Each row is a point on a tangle of strands that fork, close into loops and nearly touch. The rows are in no order.
Points whose rows are less than 145 apart are linked; no others are. Some points are linked to none.
J_863: [ 55 -22  47  44  44   2 -35   7   5  21 -26 -33 -47  -1  35   2 -64 -21
  -3 -36  -9   9   1 -28   4  14 -20 -13  16  36 -20  -1 -27]
J_468: [ 41 -49   8  -8 -14  -2  85  40   1  -3 -22   4  29 -54 -26  -2  10  32
 -20 -20 -13  12  27   7 -37  15  -2  -9   7 -43  -9   3  -7]
J_949: [-19   9 -14  -9  37 -32 -71 -62 -29 -14  17  30  14  -7  17  24 -17 -39
  15   6   5  12 -37 -14  40 -28  -4  -2 -15  13  42  -1  23]
J_320: [-52  23 -36  -6  -8  39 -64 -42  21  22  56  47  36  45  12   1 -20 -36
   6  18   2 -12 -33  18  19 -43  -9  -3 -26  25  -3  19 -31]
J_40: [ 36 -24  -1 -22  40 -11 -29  41 -19  20 -30   1 -12 -36   1 -22  15 -14
 -26  36 -16  23 -43 -35 -32 -37 -72  19 -12  -3  28  25  13]
J_952: [-14 -30 -75  20  -5  19 -27  24 -29  37 -37 -20  21 -27 -62  -7  20  44
  36  44 -31  10  -9 -29 -18 -16 -44   6 -48  11  44  54  34]
J_639: [-14 -13 -32  33 -36 -18   0  -2   7  -2   3 -29  77  14   1 -35  -8   3
  28  25  35  10  18  -6 -48   8  -2 -17 -13   7 -39 -14 -46]
J_802: [ 19 -55  26  73 -18  12  16  80   4   4 -16 -47   5 -27 -10 -30  43 -22
  95  66 -22  -3  31 -21 -37  42  10  39 -27  50 -43 -21 -12]
J_441: [ 41  62  -5 -13 -36   3  -4 -80  17  10  43  49  21 -48 -11   9 -37  16
 -50 -28   4  50 -17  -8 -42  33  48 -75  17 -21  37  14 -22]
J_535: [-63  -7 -50 -17   9  24 -67  18 -31  24 -37  22  -3 -14 -68  -5  63  36
  37  35 -57   4 -14 -33 -20   0 -19  13 -50  -9  24  43  86]
J_156: [-36  11  34  34  33 -23  -9  -7  17  -3  -5 -18  -6  37 -15 -30 -36 -32
 -11 -23  17  13  14  16  -2  -1 -28 -43  10  28 -29  -2  53]
J_25: [ -6  40 -45 -18  18  33  19 -12  47 -14  43   8 -20   1 -26  44 -10 -14
 -32 -56 -12 -34 -30  37  71  -2  -1 -34   7 -21  36  44 -17]
J_522: [ 59 -16  43  -1  22  37  26  19  36  42 -12 -33 -54   9  -1 -34 -16  -1
 -43   6 -25  19 -40  23 -36 -44 -81   7  -8  15 -43  -2 -35]
J_905: [ 10  41  65 -26  -7 -25 -10  -6   8   8 -23   1  25  57  52  28 -25  10
 -29   8  15   5  -2   6  31   2  37  16   4  -2 -19 -42 -31]
J_758: [ 45 -23   1  -2  34 -30  -3  50 -28 -37 -48 -57  -3 -48 -45  -9 -50  -2
  29   5 -22  -2  -3  -6 -24  24  -1   6 -27 -10 -21 -37 -33]
J_354: [-35  43  30 -25  70 -34   1  45 -16 -44   0  -3  42  44  26  47   8 -82
 -10  -2  56 -15 -22  15  60 -71 -79  16 -15  37   1 -55  -9]
J_176: [ -8 -45  63  75  -1  14 -16 -50   2  47  15  29  -2  42  37  19  -2 -10
  39  -2 -22  21  -2 -14   3  -5 -12   8 -12  43 -59   4   3]
J_527: [ -7  16  36 -25  47 -15 -47 -41 -14  -2  27  73  36 -22  25  16  12 -77
 -29  12  -7  27 -51  -5  36 -52 -32  18 -32  17  23  12  27]
J_910: [-13 -27  12  43 -47  -2  45 -53 -10 -25   6 -36  36  56  26  18  -1  70
  47 -47  19 -40  42 -19  13  47  56 -21   8  17 -33 -35 -53]
J_36: [  4 -34   2 -15  45  57  -8 -34  14  44  12  27 -84   6   8 -32 -56  27
 -43 -60 -44   2   3  48  21 -28 -27  31   8 -16 -13  18   7]
J_211: [-48 -13   8 -60  -3  15  40  72 -22  -2  -2  28  24 -15 -78 -12  32 -33
  18  29 -48  -9  11  12 -48 -40 -34  47 -39  19 -16  -4  69]
J_619: [-12  30 -11 -46 -11  65 -29   1  41  33  32  39 -19  13   4  -4  29  21
 -51  14 -42   4 -50   9  -7  -3  11  -7   7 -34  -6  54 -14]
J_442: [-74  40 -66 -58  13  50 -64 -44 -11 -18  68  68  -6 -33 -10  20  41  15
 -19 -16 -29   2 -53   0  26 -23  25 -16  -3 -31  49  30  38]
J_858: [ 17 -85  24  93 -26  52  -5 -14  35  34 -28  -4 -14  36  17 -63  -7  62
 -16 -18  -9  11  34  24 -20 -24 -24 -39  -8  24 -49  12 -48]
J_796: [-52  39 -48 -78  -3  35 -59 -49 -22 -36  44  61   5 -40  11 -17  79 -13
 -44  21   4  12 -47 -20  26 -57   1  -5  -5   3  93  27  63]
J_574: [-19  19  -6 -14 -40   8 -28  -7  -4   1   7   5   1  15  11  -5  38  10
  11  57  12  -8  18 -29 -20  42  50  -2  24 -11  23  16  11]
J_491: [-38  14  21 -25 -28  81 -28 -14  15  38  46  60 -19  55   8  -5  11  17
 -16  23 -52  -3   0  16  20   4  42  19   5   1  -3  46  -4]
J_843: [ 42 -12   7 -31  35  24  16  20  34  41 -16   2 -49 -41 -20 -22  -2  23
 -65 -30 -40  27 -39  16 -43 -27 -76  -5  -3 -39 -16  19   8]
J_686: [ -5 -12 -27  37  41   2 -71  -2  14  13   8   9 -50 -37 -41  -4 -22 -30
  69  20 -31  -2 -10   1 -11  41   0 -11 -31 -10 -12 -10  18]
J_656: [ 60 -24   8  42  12  -5  32  45   9 -26 -27 -63 -37  15  27  25 -19  -3
  21 -54  25 -47  21  -9  56  35   0   8  20  19  -8 -22 -81]
J_547: [-74  12  14 -40  20  10   1  36  10  -3  33  49 -23  27 -16  29  68 -72
  28  -8 -46 -28 -25  -7 -17 -27 -53  39 -27  32 -54  11  74]
J_674: [-34  -5 -47   5  19  11 -46  57 -14 -15  -8 -33 -30  -9 -46 -65 -51  -4
  50  45  11 -33  39  28  -9  19  28  26 -13  12  -3 -25  -4]
J_653: [ 81 -30  35  46  -1  19  32  48  42  33 -25 -36 -49 -27   6 -53  -9   3
 -16  24  -4  12   2  17 -31   3 -36   6   9  13 -12   1 -21]
J_764: [-33 -61 -24  36  46  -6  10  18 -17  32 -32   4   3 -37 -57  30  36  14
  55 -32 -35   7 -11 -20 -33   1 -92 -13 -49 -15 -42  -3  67]
J_810: [-17  48  -4  -2 -65  20  33  -3  40  -6  22  11  27  28   9   3  60  55
 -54   9   8  22  -2  19  -3  32  56 -49  40 -47   0  36 -12]
J_852: [-16  40 -12  41 -43 -42  -1 -38  30 -19  -1 -21  -2  60  25 -30   6  31
  -4 -13  64   0  45  24   9  46  38 -53  40 -20  -9 -38  -1]
J_58: [ 65 -14 -18  29  17 -27 -50  35 -26  16 -27 -24  -9 -37  27 -44 -39 -29
  -1  51  26  31 -32 -19 -15 -46 -48  25  -7  22  34  -1 -41]
J_825: [-33  22 -87 -70 -20   9 -35  11 -19 -25 -20  -5 -16 -20 -25 -19  40  46
 -23  24   6  -9 -40  -7 -19 -30  13  -8   2 -54  55  16  23]
J_196: [ 51  35  33  -5 -33 -58  17   5 -11 -31 -55 -49  -1  38  12  -2 -16  32
 -21   0   5  16  -2  24  22  25  49  18   8 -29 -18 -44 -61]
J_410: [ 18   0  16  58 -53 -18  28 -65  11  14  -4 -29  71  50  46  18 -20  43
  15 -33  33   6  26  -8  15  11  17 -29  -7  27 -23 -30 -72]
J_335: [-47 -41  15  34  46  -1  39  43  -5   8  -8  -3 -27   9 -40  18  37 -25
  48 -27 -26 -16   9   9   0 -11 -79  13 -20  16 -47  -3  77]
J_298: [-58  -7   5 -89  13  18  21  45 -30  -9  18  58   8 -14 -19 -10  35 -45
 -15  24  -8  -7   8  11 -25 -62 -21  70  -2   6  17   0  81]
J_961: [ 14 -63 -22   7 -14  32  26 -13  -8  47 -13  17 -24 -27 -31  -4   3  56
  11   7 -48  15 -18  24 -15 -35 -42  23 -30 -31 -10  12  -4]
J_295: [-91  52  -4 -94   5  25 -19 -17   5 -27  56  67  17   7  17  31  82 -15
 -34 -28   2   0 -59 -28 -32 -39   3 -19   6 -12 -22   2  71]
J_603: [-38  12  19 -70  35 -11 -43 -30 -38 -31  16  37  46   0  19  63 -18 -51
  19   4   1 -20 -40 -43  26 -25  32  20 -28  14  12 -28   2]
J_248: [-40 -33  11  56  14  11 -42 -33   6   1  23  13 -30   5 -36 -22 -38  -7
  86   2 -22  -5  30   8 -20  49  28 -20 -21   4 -49 -35  23]
J_409: [ -4 -16 -32  60  -7  -1 -32  57  -3 -15   6 -48  23 -21  -9 -74 -33 -29
  81  52  25  -3  53  24 -17  29  24  20 -12  33 -27 -37 -43]
J_508: [ 16 -28 -16  17  38  -6 -19  -8 -26   2  -3  -4 -72  20  32   2 -45  10
  22 -29   3 -23 -10  28  56 -23 -15  38  17  -8  -3 -16 -19]
J_989: [ 28  80  23 -18  12 -91 -40  -4  -5 -43 -46 -28  63   5  39  44 -18 -41
  -7  -5  42   5 -24 -14  43  10  25  -7 -24   8  11 -72 -54]
J_275: [ 38 -15  14 -17 -22 -31  76 -20 -48  -5   1 -17  -4   3  36  21 -41  10
   3 -23  33  -7  17   4  41 -38  -5  55  30  18  40 -47  -7]
J_199: [ 58 -37 -12  22  -2 -22   6  39 -33 -36 -33 -37  15 -54 -23 -16 -52  -5
  26 -12  -9 -16  64  -9   8  68  52  11  -7  -9   9  -6 -63]
J_214: [ 48  -3  -3  -1 -23 -28   4   9 -27 -23 -21 -49  43   8  22  -5 -61  17
   4 -35  30 -19  43 -30   7  32  40   9   7  19  12 -20 -81]
J_250: [-37  14   8  48 -14 -36  10  -8  41 -23   4 -13  -3  35  10  -8  39 -17
  43  11  57  -4  32  18 -10  31  11 -30  19 -13 -51 -48  25]
J_43: [  5  30 -28 -10 -18  24  31 -27  47  -2  47  13 -10   3 -21  11 -15 -12
   1   0  -5  -5 -12  53  33  -9  16  -8   7 -23  12  -5 -21]
J_711: [ -2 -68  33  42 -15  24   5  57 -19  26  -1  15  23 -15 -12 -26  -5 -21
  51  39 -20   0  49 -27 -38  14   2  36 -15  52 -21  10  20]
J_125: [-27 -39 -19  50   1  -7  13  27  34  13   9   8 -32  -5   4 -23  45  -5
  41  -9  41 -20  41 -14 -31  37 -22 -29  26 -18 -23  -8  55]
J_230: [ 48  30  16 -40 -22 -20  59   3  -8 -14   9  24  17 -25  31  56   2  13
 -66 -67  19   9   2 -11  30  10  40  -4  51 -35  53   4 -10]
J_947: [ 32  26  25  50 -60 -58  58 -42  26   0 -23 -41  28  44  41 -11   8  48
 -30 -44  55  17  24   6   5  18   8 -55  26   3 -14 -33 -27]
J_337: [ 43  40  36 -49  15 -18  41  -9   1  -2  17  33 -25 -40  39  39  20 -33
 -62 -25  11  18 -15   0  47 -22  11  19  51 -17  73  14  47]
J_538: [ -5   4  11 -13 -42  33  18  18  14  16  -7  18  13  49  27 -40   7  63
 -76  -4  17  11  17  15  -3   1  21 -21  42 -31   6  41 -12]
J_614: [-18  34 -29 -20 -38  10   5 -21  -7 -16  23 -51  24  65  26  31 -12  20
  24  -7  22 -55  23 -34  26  31  50   4  21  32  21  -6 -41]
J_403: [ 30  -8 -30  19  37  12 -54  47  25   7  -3 -14 -65 -41 -22 -49 -56 -39
  34  36  -1 -13  -2  30   2  12   9  18  -2  -3   1 -25 -28]
J_898: [-22  16  10 -32 -13 -35   4  19 -34 -36 -26   6  47  19  61  47  15  -1
  -9   1  56 -19  63 -35  36  30  69  19  34 -13  36 -10  -4]
J_731: [-27  -5   8   9  14 -32  -8  48 -31 -56 -59 -49 -43  -9 -24  16  35  -9
  39  56  -4   4  35   4  20  17  29  37   6 -17   4  -8  55]
J_632: [ 44  -1  -2 -22 -35 -16  88  -1  -1 -28   0  -5  46 -37  -3  38  -5  28
 -40 -75   7   8   2  -1 -14  17  24 -37  19 -47  -8  -3 -47]
J_305: [-31 -39  33  34 -24   4  40   2 -10 -31 -17 -73  17  56  -6 -28   0  55
  45 -20   5 -45  36 -17 -16  26  25 -12   3  48 -55 -25 -16]
J_486: [-26  15  26 -67  51 -14  -7   0 -41 -40   6  57  42 -21  22  37  23 -53
 -56  -1   3  10 -28   8  63 -66 -21  21 -11 -10  52   8  37]
J_2: [-19   7  19 -18 -23  45 -32 -13  25  50  46  57 -39  28  37 -14  48 -13
  15  43  -4 -10   0 -31 -20  23  20  26  31   9   1  28  25]
J_375: [ -2 -19 -32  13 -16  46 -10 -64 -12  55  49  26   6 -15 -13   7  -8  -6
  22  25 -40  10 -36  -5  -2 -53 -41  29 -32  40  21  52   7]
J_923: [ 44  22  22 -30 -22 -22   2 -37 -31   6 -13   8 -30  -8   9  -7  -2  33
 -48  24 -26  45 -36  15   5 -19  25  34   9 -31  35   6   7]
J_179: [ 44   9 -34  49 -49 -18  52 -41  32   0  10 -43  -3 -38 -28  -5  33  25
  28   2  13  -4  15  -1 -32  59  18 -53  10 -10   2   0 -20]
J_549: [ -4 -67 -41  70  11  -3   1   1  22  36 -14 -18  -8 -47 -36   0   7  24
  84 -25  -3  -6   0 -21 -54  31 -42 -45 -30 -14 -44 -23  23]
J_634: [ 12  -1  25  27  36 -34 -17   5  -5   3 -25  33  25  37  32  11 -40 -25
 -59 -27  19  33   2  51  67 -45 -31 -10  -1 -23  -1  -7 -22]
J_600: [-57  14 -26 -49   1   3   6  41 -35 -52  -7  27  38  11  18  14   8  19
 -29 -19  59 -38  68 -18  -1  35  74 -12  41 -35  13  17  10]
J_683: [-29  16 -25 -16  -9 -18 -28 -30  -4 -25 -14  -7 -10  22 -36   2   2  36
   5  27 -30  14 -46  31   5   0  29 -12 -23 -52 -18  -4  -6]
J_180: [-50  41  11 -53  32  -8  17  21  14 -29  23  25  45  38  16  43  32 -63
 -22  -9  42 -31 -24  12  25 -47 -31   1  -3   3 -18 -28   6]
J_91: [ 37  -3   7  -8  51 -11 -25 -50   8  19  10   9 -69   8  46  35 -31  -8
 -16 -62 -11   3 -50   7  36 -16 -35  17  15 -14 -13 -10 -25]
J_363: [  3 -65  19  40  18  16 -34   2 -13  17 -36 -40 -64  -3 -12 -53 -38  52
  61  -3 -30  -7  -8  -1 -50   9   0   1 -18  14 -61 -53  -3]
J_484: [ 27 -12  19  13   4 -22   3 -50 -29   0 -23 -21  12  -8 -17  27 -43   4
  -5  -8 -37  34 -43   0  -4 -23 -14 -13 -33   3 -15   7 -27]
J_530: [-14 -24 -11 -14  16 -36  16  32 -29 -26  -8 -33  36  -7  10 -13 -33 -22
  12 -14  58 -19  34 -29 -35  -1 -16  -5  17  15  -2 -23  15]
J_706: [ 45  54  34  26 -21 -98  -9 -30 -36 -40 -64 -60  14  33  20  58 -10   2
   6   5   6  28 -20  -5  65  11  42  13 -14   6  18 -49 -48]
J_216: [ 22  -4   3  -1 -29   7   5 -40 -20  18   8  15 -35 -19   1  12  19  46
 -11  12 -30  22 -11 -21  -5  30  34  -5  22 -19  35  37  25]
J_920: [  5  15 -51  -8 -32  -7 -26 -12 -14 -25  -8 -31 -10  29   1 -20 -49  31
  10  -5  29 -37  19   5  18  23  58   3  14 -17  16 -20 -67]
J_668: [-20   6  10   3  16 -36   4  16 -16 -22 -35 -46 -23 -27 -60   3  39 -13
  41  50 -22  19  -7 -18 -31  -2 -20   3 -27  13  -2  -7  83]
J_904: [ 13   7   7 -52  18 -34  -3  -2 -32  -9 -21  21   3 -37  -2 -22  28  -3
 -52  47  -3  43 -44   0 -14 -58 -34  21  -4 -24  37  15  45]
J_645: [ 53  -4   1 -35  -7  -6  58  26  26  15 -14   9 -26 -61 -30 -29  23  27
 -45  -7 -12  27 -22  22 -56   0 -24  -8  12 -60   5   0  27]
J_715: [ 20  25   6 -21  -4 -68 -59 -41 -39 -21 -17  66  36 -19  46  16  -6 -14
 -39  19  33  50  -4   2  32 -13  44  -1   3 -49  52 -22  -7]
J_35: [-33 -38  38  52  10  -1   0  -9 -19 -13  -7 -57 -30  24 -22 -25 -32  18
  82  -9 -19 -29  17 -19 -26  33  18  -7 -12  62 -52 -40  36]
J_469: [ 20 -35  15  58 -58  34   7 -22  30  29  -4  21  22  41  17 -55   4  63
 -48  -3  -2  28  39  20  -8  14  20 -50  13  -8 -11  39 -35]
J_210: [ 35 -53 -49  29 -36  22  16  -6 -25  36 -28  -1  37 -49 -41   8   4  57
   2  31 -41  26  -7  -7 -28 -17 -19   2 -47 -21  28  53 -32]
J_106: [-24  19 -75 -30  -6  33 -43  25  40  19  19  23  -5 -11 -23 -36  22  19
 -32  14   4 -11 -30  13 -38  -2 -15 -36  -3 -43  11  27   0]
J_411: [-48  -2 -18 -37  67  33  -9 -23 -13  20  25  42 -53   7  18 -26 -14  55
 -82 -89 -33   9 -10  31  19 -21 -31  13  28 -41  -3  48  50]
J_753: [-38 -14 -41  -6  55  57   6  50  31  10   8 -14 -70  28 -31  -1 -22   5
   7 -37 -12 -71 -11  41  37 -11 -40   9  -7   2 -38  13 -13]
J_97: [ 11 -46  44   4 -21  53  55  50   9  28   6  -7  33 -15 -51 -19 -10 -29
  26  32 -60 -12  19   3 -44 -10 -21  43 -49  65 -40   7  -4]
J_721: [ -6  48 -23 -31 -43  -6  41 -64 -19 -15  38 -22  52   9  27  89   7  11
  26 -12  19 -27 -12 -37  28  -5  40   4  12  31  43  -9 -26]
J_636: [-48 -31 -29   2  -5  49   1  50 -11   4  22  56  24  -5 -23   0  10  10
 -10   2  -1 -28  68  -7  14  34  33  -5  20 -17  34  65  29]
J_282: [ 27  -1  -3  62 -23 -37  -3 -10 -21 -16   5 -46  32 -30  -2 -51 -62 -25
  69  44  32  37  34  31  -5   5  26  19 -14  39  -5 -58 -43]
J_135: [ 73  15 -35  -5  13 -32   7  41   2 -27 -22 -51 -44  -1   7  20 -62 -24
 -15 -89  44 -58   5 -14  42  30  10   1  31  11  27 -17 -79]
J_630: [-55  67 -29 -74   4  26 -34 -40  22 -23  55  30 -21  12  14  34  41   7
 -17 -25   3 -21 -63  -6   6  -6  41 -25  26 -34   4  -6  20]
J_413: [  6  -2 -40 -39  20 -10  31   7 -33 -31  -8 -30 -40  -6 -10  30 -23  28
 -38 -70   8 -37 -15 -24  20   2 -10 -14  37 -14  48  26  15]
J_379: [-47   0 -16 -18 -22 -15  24  31 -22 -28   4 -10  33  -1   0   9  44 -57
  18  40  46 -10  55 -31 -16 -35 -10  34  14  41  47  11  62]
J_433: [ 19  -2 -12  31 -19   0 -32  -6   1  12  -3  35  44 -66 -50  -4  29  -4
  27  57 -22  36  25 -39 -58  75  31 -44 -31 -21  15  40   8]
J_113: [-38  -6  47  22  18   2  22  25  21   2  14  -7 -17  41  -3  31  39 -59
  47  -6 -21 -24 -20 -22 -19   3 -47  10  -7  55 -76  -5  46]
J_81: [ 44 -14  45  39 -27   9  30  -9   9  15 -10 -10  50   7  23  38  19  -2
  -9  19 -16  15  -1 -39 -11  33  11 -17  -4  21 -19  38 -46]
J_733: [-22 -13 -55 -19  40  30  27  21   2   2  33   3  -7 -18 -15  29  -8  -9
 -27 -62  12 -39  -7  -1  31 -29 -47 -20  19  -1  43  51  25]
J_878: [ 20 -48 -12  -6  42  44   1 -30 -10  55  -3   8 -76 -35 -16 -11 -19  41
   8 -25 -78  17 -21  30  15 -32 -54  63 -22 -10   2  14  20]
J_580: [  5 -25   5  38 -29  29  50  30  28  17   8 -25  23 -13 -36 -25  17   8
   2   2 -15 -19  48 -28 -23  40  -4 -24   5  43  20  58  26]
J_661: [  0  31   5  20 -10 -44 -67 -61 -16 -11  14  49  10 -18  16   9  24 -35
  29  73  15  41 -12  10  23  -5  36   2 -16 -22  38 -14  14]
J_408: [-16  -9 -10  -9   9  55  28  11  53  24  35  18 -23  28 -25   2 -15 -17
   6   8 -28 -26 -24  70  24 -40 -29  28 -16  -8 -43   0 -29]
J_618: [-34  18 -15  -6 -17  -9 -55  26  -7 -19 -21  -7 -48  -8 -18 -29  41  -8
  47  84  12  -4  43  -9 -17  45  49  23  16 -27  26  -7  51]
J_594: [ 16  21  52   1  52 -32  14  49  -8  -5 -15   6  33  19  38  16 -44 -52
 -34 -11  43  13   0  40  45 -48 -52  25  -1  19  -1 -52 -34]
J_126: [ 62  19  52 -14  41  25 -20 -14  27  29   2 -30 -81   6  32   5 -46 -28
 -24 -29 -35  -9 -35 -12  25   5 -19  18  25  37  -2  16 -16]
J_657: [-26  12  10 -44  28  16  40  -8 -16  11   4  21 -31 -13 -25  -8  17  53
 -65 -39 -53  39 -29  39   1 -35 -34   8  15 -38  10  39  76]
J_591: [ 32 -18  38  56  40  21 -38 -14   7  39 -12 -32  -8  28  28   7 -54 -33
 -14  -9 -22  35 -25 -15 -11 -39 -71 -15 -15  72 -35  25 -36]
J_781: [ 15 -22   4  11 -20  39  49   1  -1   1  22 -11  26  -5  -5  -1 -35  26
 -15 -37  -6 -16  69 -32   9  39  32 -26  34  39  49  60  12]
J_95: [ 61  21  46  49 -26 -21  39  11  40  13   6 -32  49 -17  46  18  51 -34
  21  43  35   3   7 -42 -20  50   3  -2   5  45 -20   9 -37]
J_974: [  4 -26  28  37   1  52 -27 -14  27  36 -19 -14  -1  51   7 -32 -55  18
 -36  -9 -25  17   7  15 -14 -26 -25 -26 -15  27 -53  19 -41]
J_170: [ 89   1  31  10 -19 -17  41 -28  17  18  -8  -9 -30 -26  13  -1 -51  -2
 -30 -39  -4  16  -2  17  12   1   8   2  17   1  11 -16 -44]
J_566: [ 22 -23 -26 -11  -5 -50  21  36 -24 -30 -31 -46  71 -22  -3 -53 -25   8
   2   8  40   8  31 -16 -69   9 -14 -15   1 -13 -28 -33 -39]
J_24: [ 27 -18  -5  75   1 -37  16  -8  25  -9 -14 -47 -24 -42 -30   0  23   3
  72  -1   9  -1   4 -16 -40  71  -4 -54  -7 -11 -39 -34  11]
J_50: [-36  22 -68 -49 -11  23 -52  -3 -15 -32  12  16 -23 -37  -4  11  82 -14
  -3  46  14 -17 -25 -29  24 -31   1   7   4 -15  93  36  38]
J_525: [  7 -34  42 -38  13  29  85  71  -7  13   0   4   0 -19 -54  -6   6 -14
  -1  25 -43  -7  11  22 -23 -34 -57  53 -12  11 -14  -5  24]
J_579: [-51 -14  31  25 -30  42 -16 -15  27  24  30  63  13  77  14 -16  -4   9
   0  10 -11  -5  31  44  26   9  37   3  -2  -9 -45   5 -20]
J_372: [ 25   7 -18 -23 -29  17  28   3  -9  -4   4 -28 -37  12  -1 -14 -44  56
 -54 -66   6 -29  25 -33  12  34  40 -28  50   7  53  40  -7]
J_197: [  2  29  10 -23 -26 -18  -2 -40 -26   9  27  37  47   6  67  75  -1  -6
   9  -3  35 -13  28 -45  48  14  61  27  26  11  62 -22 -11]
J_513: [ 23  42  32  10 -64  23  43 -11  52  16  14  11  75  25  33  11  48  26
 -37  21  10  13  17  -8  -9  44  49 -31   6  -5 -22  34 -50]
J_610: [ 19  -9   6 -29  16 -21 -34   1   3  -8 -24 -33  -6 -13   0 -12 -41  -3
  24  10   2  -7 -38 -26 -75  21   9 -13 -16 -19 -49 -46 -32]
J_168: [ 30 -31 -18  12  45  30  32  61  19  -1 -18 -56 -72  18  -6   7 -35   8
  -7 -62  12 -62  -5  17  23   2 -44   1  12   2 -33  -5 -56]
J_269: [ -5  76   2 -26  -4 -62 -72 -49 -17 -22 -12  23  60  14  41  34 -25 -23
 -17   7  42  12 -15 -20  40  -3  49 -22 -15  -2  50 -46 -28]
J_994: [-92  12 -18 -79  36  18 -23  -2   3  -6  32  61 -18  -1  -9  15  91 -23
 -12 -18 -47 -10 -57  -6 -21 -43 -46  31 -27 -13 -32  13  80]
J_454: [ -2  10  22  58 -30   2   2 -44  35  26  19  55  28  58  38  -1 -24   9
 -20  -8  21  25  43  72  65  -4  36 -18   5 -24 -16 -18 -44]
J_730: [ 25  -3  -6  34 -13 -18 -32 -20  34  14 -12 -31  25  25  26 -38 -42   6
   8  -1  38  15 -18   6 -58   0  -8 -37  -4   3 -64 -50 -70]
J_84: [-44   6  15 -78  36  10 -11  32 -24 -36  10  75   8 -31   7  10  85 -76
 -39  31  -8   1 -19  14  33 -75 -45  59 -18  -5  40   2  65]
J_638: [-45 -20 -40 -26   9 -13  19  66 -29 -48 -24 -29  29   9   4 -20   5   6
  10 -15  72 -62  87 -32 -28  41  33  -6  32 -11 -19   2   1]
J_641: [ 44  79  17  15 -47 -44 -22 -70   1  -2  18  32  55 -24  18  10  22 -19
  -9  71  28  48   0  -2  -1  32  55 -21  -9   1  50   0 -26]
J_667: [ 53  16 -25  62  -6 -59 -41 -26 -23   3  -6 -40  -1 -45  10 -42 -52 -34
  41  53  37  53 -27   3 -13 -26  -6   6 -11  37  33 -32 -23]
J_660: [-62   1 -28 -30  25  22 -66   7  -5   0  -7  40 -24  14 -41   5  27  23
  10  24 -53  -2 -22  11   6   6  14   7 -33 -46 -13  32  36]
J_101: [ 69  13  68  13  -3 -23  41  20  28  19  -8 -22 -12 -25  20 -15  15 -35
  -1  36  14  16  -4 -11 -35  22  -7   8  17  26 -18 -13   7]
J_10: [-38  22  -2 -53  16 -14  23 -13  -3 -29  -9  -7 -38 -15 -47   2  22  27
 -14  -7 -27  10 -26  36  -8 -13  -1  -3  -1 -50  -4 -18  66]
J_107: [ 11   1  -2  31  -3 -11  33  -2  27   5   4  26   1  52  36  14 -24  14
 -48 -56  39  -3  11  79  71 -29  -8  -8  25 -46 -21 -20 -48]
J_862: [-31  47  24   1  14 -13 -23 -47   9   2  16  -9 -31 -23 -61  -2  19 -29
  35  40 -51  18 -25   4 -29  20   1  -7 -30  38  -1  14  93]
J_918: [-38  -8   5  12 -22   8  59  21   0   3  19  -5  39  18 -17  15  39 -30
   9   9  13 -13  35 -32 -16  -5 -28  -2  11  49   5  46  58]

A tip is a point with one link. Name the tips that can be reached along the links from each point below, in the order of the rows.
J_522 -> J_508, J_337
J_634 -> J_125, J_179, J_180, J_363, J_862
J_43 -> J_135, J_379
J_711 -> J_802, J_905, J_603, J_641

A piece is all that can be reached along the links. How many separate loops has the piece of each point below (a circle has one, a figure eight two, a Y none), and how many tips (points with one link)?
J_733 -> loops 0, tips 2
J_106 -> loops 0, tips 5
J_711 -> loops 0, tips 4
J_858 -> loops 0, tips 2
J_411 -> loops 1, tips 0
J_600 -> loops 1, tips 0

How many points has the smallest loop of links through each point below? Write - if it is on no loop.
J_920 -> 15
J_535 -> 11
J_661 -> -
J_923 -> -

Name the points in between on the shortest way along the links from the first point to the second, in order.
J_107; J_764 -> J_454, J_579, J_491, J_619, J_106, J_825, J_50, J_796, J_442, J_630, J_295, J_994, J_547, J_113, J_335
J_843; J_126 -> J_522, J_653, J_101, J_95, J_81, J_513, J_810, J_538, J_469, J_858, J_974, J_591, J_863
J_603; J_711 -> J_949, J_527, J_486, J_84, J_298, J_211, J_525, J_97
J_994; J_409 -> J_295, J_630, J_442, J_796, J_50, J_825, J_106, J_619, J_491, J_2, J_574, J_216, J_923, J_904, J_40, J_58, J_667, J_282
